Each row is a point on a tangle of strands that fork, close into loops and nearly touch. The rows are in no order.
Points whose rows are less than 116 apart are linked; no others are. Some points are linked to none.
z_397: [-21  -4  12  54   9 -45   2  25  -6  29 -14  32 -37  37 -51   0  -6 -26
 -46   8   8 -18   7  15  10]
z_561: [ 23  26  12 -74  16 -16 -29  -2 -37 -35  25 -47  58 -42  36 -50 -35  43
   8 -14  -5 -41 -60 -16  12]
z_126: [  2 -21   4 -47   0 -12 -35   2  -8  -9  -1   1  49 -52  37  27 -37  59
  -8  42   0 -53 -39  19   2]
z_373: [  5 -64   4  10  -8 -17  -4   9  -4  -1 -24 -57 -46 -63   8  39 -30  21
  -9  77  25 -14  -8 -11  16]
z_541: [ 20  -5  -7   8  -7   7  -2  -2  11  34 -20  65  22  28 -23  -5  15 -35
 -10 -31 -34  26  20  20  -4]
z_678: [ 37   1   3 -21 -22   8 -30 -17  22 -37 -24  41  85 -10  17   9   4   4
  35 -36 -48  27 -21  17  -7]
z_135: [ 10  31  15   5 -23   9   4  13  -2  20   8  47  45  45 -14 -43   7 -15
  10 -55 -70   2  18  28   4]
z_580: [  0 -70 -21  -2   2  -9 -45   2  -5 -26 -29  -3  29 -79  12  39 -31  49
 -12  34   3 -42 -26  -8   7]
z_624: [-23  18  27  31   6  -6  13   5   1  -6  30 -42 -50  50 -24   9 -38  -1
 -18  81  11 -50  11  25   4]
z_937: [  0   4   8   8  -5  10  35 -21   1   8 -31 -39 -53  25 -10  -1  14 -35
  -2  40  42  19  -3 -37 -15]
z_350: [ 40 -57   5  13 -10 -16   5  60 -23  32 -30 -52  18  16   4 -22  -4   3
 -36  47 -36 -49 -15  41 -10]
z_202: [ 25  65  21 -38 -21  17   3 -19   8 -52  12 -16  38  -7  49 -16  21 -21
  47 -42 -44  49  20 -13 -21]
z_881: [ 39 -39  18  15  15  35  27  31 -10  43 -25 -32  28  23  18 -38  18 -16
  14 -22 -84   8  -9  22 -41]
z_280: [ 63 -15  21 -12  -4  12 -29  28  13 -37   9  10  91 -12  48 -13  -6  15
  41 -51 -93  38 -15  18 -39]
z_507: [-27 -16 -33  11  33   9 -15 -47  11  55  12  69 -18 -42 -31  24  -9  -2
  -9  -3  31  32   7 -25  -3]
z_797: [-39  53 -10 -40  37 -13 -17 -49   1  -9  29  45   0 -38 -10  25  23  -7
  28 -48  55  35  37 -31  38]
z_808: [-57  25 -38 -25  45 -45  20 -35  20  47  53  33 -41 -13 -22  12  16 -18
 -21 -53  99  39  28  30  24]
z_217: [  9 -18  17  42  21  23  27  36 -19  42 -41 -39 -40  57 -34 -36  22 -31
 -11  18 -34 -31   5  45 -34]
z_718: [ 75   0   8 -15 -27  31 -16  63  -8  -7  -4   1 105  34  23 -40  -6  20
  38 -44 -79  22   0  49  -6]
z_987: [-71 -24   7  28  13 -54 -22  -6  15   6  22  42 -65  -3 -16  72 -32  29
 -31  37  40  -6  17 -18  13]
z_495: [ -3 -35  20   6   7 -45  -9  32  -9 -13  20 -75 -38 -16  25  30 -33  38
 -17  88  18 -30   1  -4  11]
z_240: [ -7  11  12 -20   0   2  12 -20  -7 -16  10 -34  -1 -29  25  -4  -9  22
   9  45  19 -33 -22 -23  27]
z_737: [ 83  24 -10 -49 -24  43  28  56 -27  -2  40 -84  74  22  56 -77   7   3
  38 -24 -64  35 -18  16 -36]
z_859: [ 21 -21   0 -34   5 -24  13  48 -25  38   5 -80  34  -8  41 -42  -3  22
 -31  17 -39 -37 -31  38  -3]
z_834: [ 11  19 -11  32   8  38  20 -20   3  29 -24  -8 -32  42 -29 -36  34 -74
  -2 -33  -3  52  -2  -1 -32]
z_957: [ 13  88  -1 -54 -44  13  28 -10   2 -56  17   1  39  33  36 -40  14 -17
  15 -36  26 -14  27 -19   5]
z_122: [ -9   4   4 -16 -15 -25  16  20 -10 -21  22 -79  -6 -10  29  10 -16  21
 -15  63  34 -46 -13   9  31]
z_7: [ 29 -80 -30  34  17  50 -24 -42  32 -17 -42  37  21 -44 -14  20  25 -29
  39 -57 -32  83  -3 -12 -12]
z_851: [-46 -14   3 -25   8 -26 -53 -22   9 -17 -33  61  11 -57  -6  55  -5  44
 -15  -6  33 -28  -9 -23  42]
z_481: [ -3  51  -4 -16 -22  -4  -5 -31  22  20   5  60  22  18 -10   5  21 -19
   3 -27  17  33  18  31   6]
z_329: [ -2  22  -4 -12   9   2 -38 -38   7 -34 -20  49  53 -43  -1  13  19 -10
  18 -40 -21  13 -19  -3  16]
z_407: [-36  47  15 -18 -22 -19  33   7  -7 -27  31  -9 -42  56  13   9  20 -13
 -19  10  58 -52   6 -23  26]
z_650: [ 33 -46  12  -2  11  14  -8  15  -7  25 -10 -16  55 -22  37 -29   2  17
   5 -24 -86 -23 -24  18 -18]
z_587: [-22 -55  -3   5  -9 -27 -38   3  13 -14 -32  45  -2 -56  -8  63 -19  41
 -18  42  24 -43  16 -17  25]
z_524: [-33  66 -34 -30  22 -21  33 -50  24  14  54  28  -8 -14  -1   4  26 -36
   9 -65  61  48  51   4  14]
z_153: [ 27  28  -9  22  -2  48  32  12  -3   8 -18 -19   7  66 -20 -37  40 -71
  35 -49 -49  64 -21   2 -43]
z_381: [ 31 -38  -8  27   9  27 -36 -32  40 -27  -7  33  39 -42  20  20  20  -8
  58 -53 -69  91   1  -7 -39]
z_554: [-25  21   1   9  36   1   4 -46  20  40  14  40 -40   6 -33  10   1 -17
 -19  16  44   5  26  10  -8]
z_436: [ 23  32  13 -24 -37   0  32  42 -26  -4   3 -35  13  46  11 -38  10 -17
  -7  10  -9 -29 -27 -20  13]
z_326: [ 24  72  33 -67 -23   1  -8  14 -25 -41  16 -25  56   3  43 -42 -24  42
  21 -30   5 -50 -37 -12  12]
z_114: [-36  -2 -47  53  30 -53  -8   1   2  24   3  24 -95  -8 -71   5 -18 -24
 -47  14  70  58   7   6  -3]
z_441: [-13  45   4  -6  25  17  26 -33  20  40   3   5 -32  40 -26 -26  28 -60
  -5 -20  29  30  37   2 -28]
z_731: [ 13  14  44 -77   4 -11   8 -18   5   1  11 -18  25 -24  57  34  20   8
  43  -3  14   4  28 -26  10]
z_59: [ 45  28  28 -68   4  -5 -18  16 -22 -14  24 -55  89 -16  53 -53  -5  32
  18 -38 -57 -24  -2  48   3]
z_529: [-14 -26   4   7 -15  25   6 -28  -9   7 -48 -10 -40 -62   4  21   9   7
  16  20  33  29 -18 -52  25]
z_625: [-30  59   4   0 -30 -17  60  38 -21 -36  44 -26 -31  90   3 -24  22  -9
 -25  -9  50 -76  38  -5  24]
z_853: [-29 -25   7  56 -20 -61  -9  38  -1 -13 -16  -3 -45  12 -21  16 -20   1
 -32  45  -6 -26  -2   1  27]
z_695: [-25 -79 -50  93   3 -21 -27  27  39   2 -20  45 -66 -10 -61  31 -24 -21
 -66  27  -8 -11   8  -2 -47]
z_955: [ 45 -96 -11  13   4  42 -17  -1  16   6 -40  -5  43 -32  19  -6   0  12
  19 -25 -66   4 -24  -4 -16]
z_760: [ 17 -21  -8  -7  19  50 -12 -58  14  30 -13  50   3 -38 -12  23  -3 -15
  25   1  -6  51   9 -21 -24]
z_948: [-23   5  24  -6   1  -7 -28 -15  -1  -5  20  37  32  15   2  16 -19  37
 -14  24   5 -87  -4  35  34]
z_767: [-75  63  -2 -17   4 -31  13 -17 -10 -44  59  18 -46  36   2  20   0  32
  -8   6  75 -40  -1 -17  43]
z_681: [  28 -112  -14   30    8   14  -16   -8   14    0  -52   16  -13  -50
    5   10    4    4   -7    3  -18    0  -17  -32    4]
z_426: [-27 -22  10 -30   9   6  -4 -26 -23  14 -37   6 -18 -85  13  56   6  40
  36  -1  48  14  12 -66  34]
z_956: [-72  17 -45  16  59 -50  19 -18  21  17  79  11 -64   4 -35   7  -1  -6
 -36 -20 101  11  23  24  35]
z_664: [ -7 -65 -21  87   0   3 -20  48   5   9 -42  11 -58  44 -69   1 -12 -12
 -46  29 -31 -11 -16  17 -47]
z_771: [ 22 -16  21  40  13  42  17  17 -10  48 -26  -3  12  51 -28 -32  17 -18
   0 -18 -65 -25  -6  33 -42]
z_106: [ -9  48  -5 -17   0  28  19 -53  -4  -4  22   4   7  -6  -1 -13   8  -4
  25  18  23 -16  -3 -27  13]
z_941: [-71   4  22  26   6 -31 -12 -16   5 -30  53   5 -65  -3   3  83 -34  52
 -17  40  48 -27   8 -18  32]
z_306: [-32  24   9  63   3 -37  17   9   8 -23  45 -35 -94  55 -40  15 -29 -13
 -19  58  26 -24  32  -5  15]
z_614: [ 33 -50  -9  40   5  23  -8  -4  11   0 -28  20   9  11 -38   5   1 -13
 -15  52  -9 -11  -5  18  -7]
z_200: [-12 -41  10  48 -19 -44   1  65 -23  14 -16 -25 -14  31 -14  11 -21  12
 -42  52 -34 -62  -4  35   2]
z_101: [ 39   7   3  49   3  24  -5  -7  31 -34  -2  11  32  -1  28   4  24 -33
  49 -48 -72 114  24 -10 -57]
z_448: [  5  67  16  -9 -26  -1  26  30 -13  25  12  31  -4  87 -32 -40   7 -30
  -8 -16  24 -19  15  24  10]
z_474: [  5 -29 -11  17 -15  26  26 -15  -7  13 -53 -34 -40  -8   6  -1   5 -25
  10  29  17  14 -51 -30  -9]
z_228: [  7  80   7 -33 -28   6  31 -28  28 -24   4  12  16  18  15  -4  35 -30
  23 -25  15  50  36 -10  -4]
z_112: [-74  28  15  -2  10 -23 -16 -35  -3 -43  50  13 -27 -17  -1  40 -17  61
  -6  10  52 -46  -8 -17  49]
z_826: [  2 -75  -8  50   2   7  -6 -18   6  22 -56  20 -51 -65 -16  18   2  -5
 -12   7  14  25  -9 -39  20]
z_940: [-23  40  -6   7   5 -27   9  25 -16  43  -7  43 -44  74 -59 -19  16 -40
 -39 -11  20  -8  14  34  -6]
z_437: [ -8  97  27 -61 -52  19  12  -1   0 -50  26   0  41  36  38 -42  -6  27
  11 -25  28 -56  -6   2  24]
z_844: [ 16 -15  27 -73  12   5 -34 -23 -12   1 -15  -7  48 -78  52  37 -17  30
  46  -7  10  31  13 -33   9]
z_569: [ 12  12   5   5   6  39  22 -65  11   3   8  10   1 -23   2  -7  23 -23
  36  -5 -14  44   1 -37  -2]
z_907: [-63 -26 -42  40  15 -58 -21   2  18  28  15  47 -86 -35 -45  59 -32  17
 -43   8  67  43  20 -13   8]
z_550: [-51  62   1 -60  10 -14  11 -39   0 -31  47  31  -8  15   7  16  23   0
   3 -36  73 -11  13 -31  55]
z_118: [ -29  -38   -9   64   11  -18   -6    1   13   20  -37    4 -101   -3
  -58   17  -11  -21  -40   43   34   38   -6    1  -15]
z_993: [ 62  11   0   6 -22  33   1  48 -24   4 -19  17  68  66  -8 -33   2  -9
  28 -47 -67  15 -18  30  -3]
z_291: [ -8  22  27  29  17  10  35  16  -6  37  -8 -47 -53  65 -37 -16   5 -27
 -21  43   1 -48  26  29 -29]
z_154: [ 31  63   2 -70 -37  19  52  43 -28 -22  42 -69  40  36  67 -70   5   2
  -1 -42 -21 -52   5 -15 -26]
z_950: [ 47   2  -3  26  -6  47  24  -7  23 -10 -15 -32  13  37   9 -22  35 -44
  59 -38 -61  91   4  -3 -42]
z_548: [ 19 -30   9 -76  13   9 -15  -7  -9  25  -2 -15  57 -62  43  17 -20  37
  17  29  -1 -10 -22   1  -5]
z_25: [-23 -31 -35  75  23  -3 -12  30  -2  34  -9  48 -40  47 -86 -17   1 -33
 -38  18  -9   5 -24  30 -18]
z_503: [ 30  -1   4 -41   1   3   3  31 -29  30  23 -60  65 -14  56 -62  -6  30
  -2 -24 -64 -21 -35  49 -23]
z_113: [-31 -21   1 -17  14  -7 -42 -39  34  -9 -25  63  36 -51  -1  33  12  18
 -13 -43  -1  -6  10  -8  19]
z_634: [-19 -60 -52  72   5 -18 -43  -8  22  -8   0  62 -59 -29 -67  38 -17   3
 -58  38  21  -5  33  -6  -2]
z_168: [ 65  53 -12 -53 -51  42  40  64 -38 -11  24 -55  63  51  43 -83  -1   8
  23 -21 -25 -25  -1  10 -24]
z_415: [ 62  44  13 -27 -32  32  21  17  -9 -33  12 -49  58  17  56 -37  14  -6
  57 -36 -67  47  -7   6 -39]
z_489: [ 20 -94 -29  45  -5  -9 -18  33  -3  -5 -37 -47 -27 -50   4  25 -33  11
 -24  78 -13   6 -30   8 -12]
z_971: [-40  -7   5 -26  10   0 -23 -29 -27 -33 -10 -13 -12 -74   8  61 -13  65
  28  36  60 -11   7 -47  50]

How many points has the smallest loop of links through each point below? Write none if it is on no loop.
z_507 => none
z_941 => none
z_326 => none

A piece is all that can be reached along the links. How many separate loops has the piece of each point below (a circle has one, a figure eight two, a Y none), and how many tips (points with one link)?
z_971 => loops 0, tips 6
z_524 => loops 0, tips 3
z_580 => loops 0, tips 3
z_106 => loops 0, tips 2

A tip is a point with one link. Name the tips that can be reached along the links from each point below, in the order of the rows.
z_507 => z_7, z_489
z_993 => z_561, z_731, z_154
z_767 => z_625, z_956, z_118
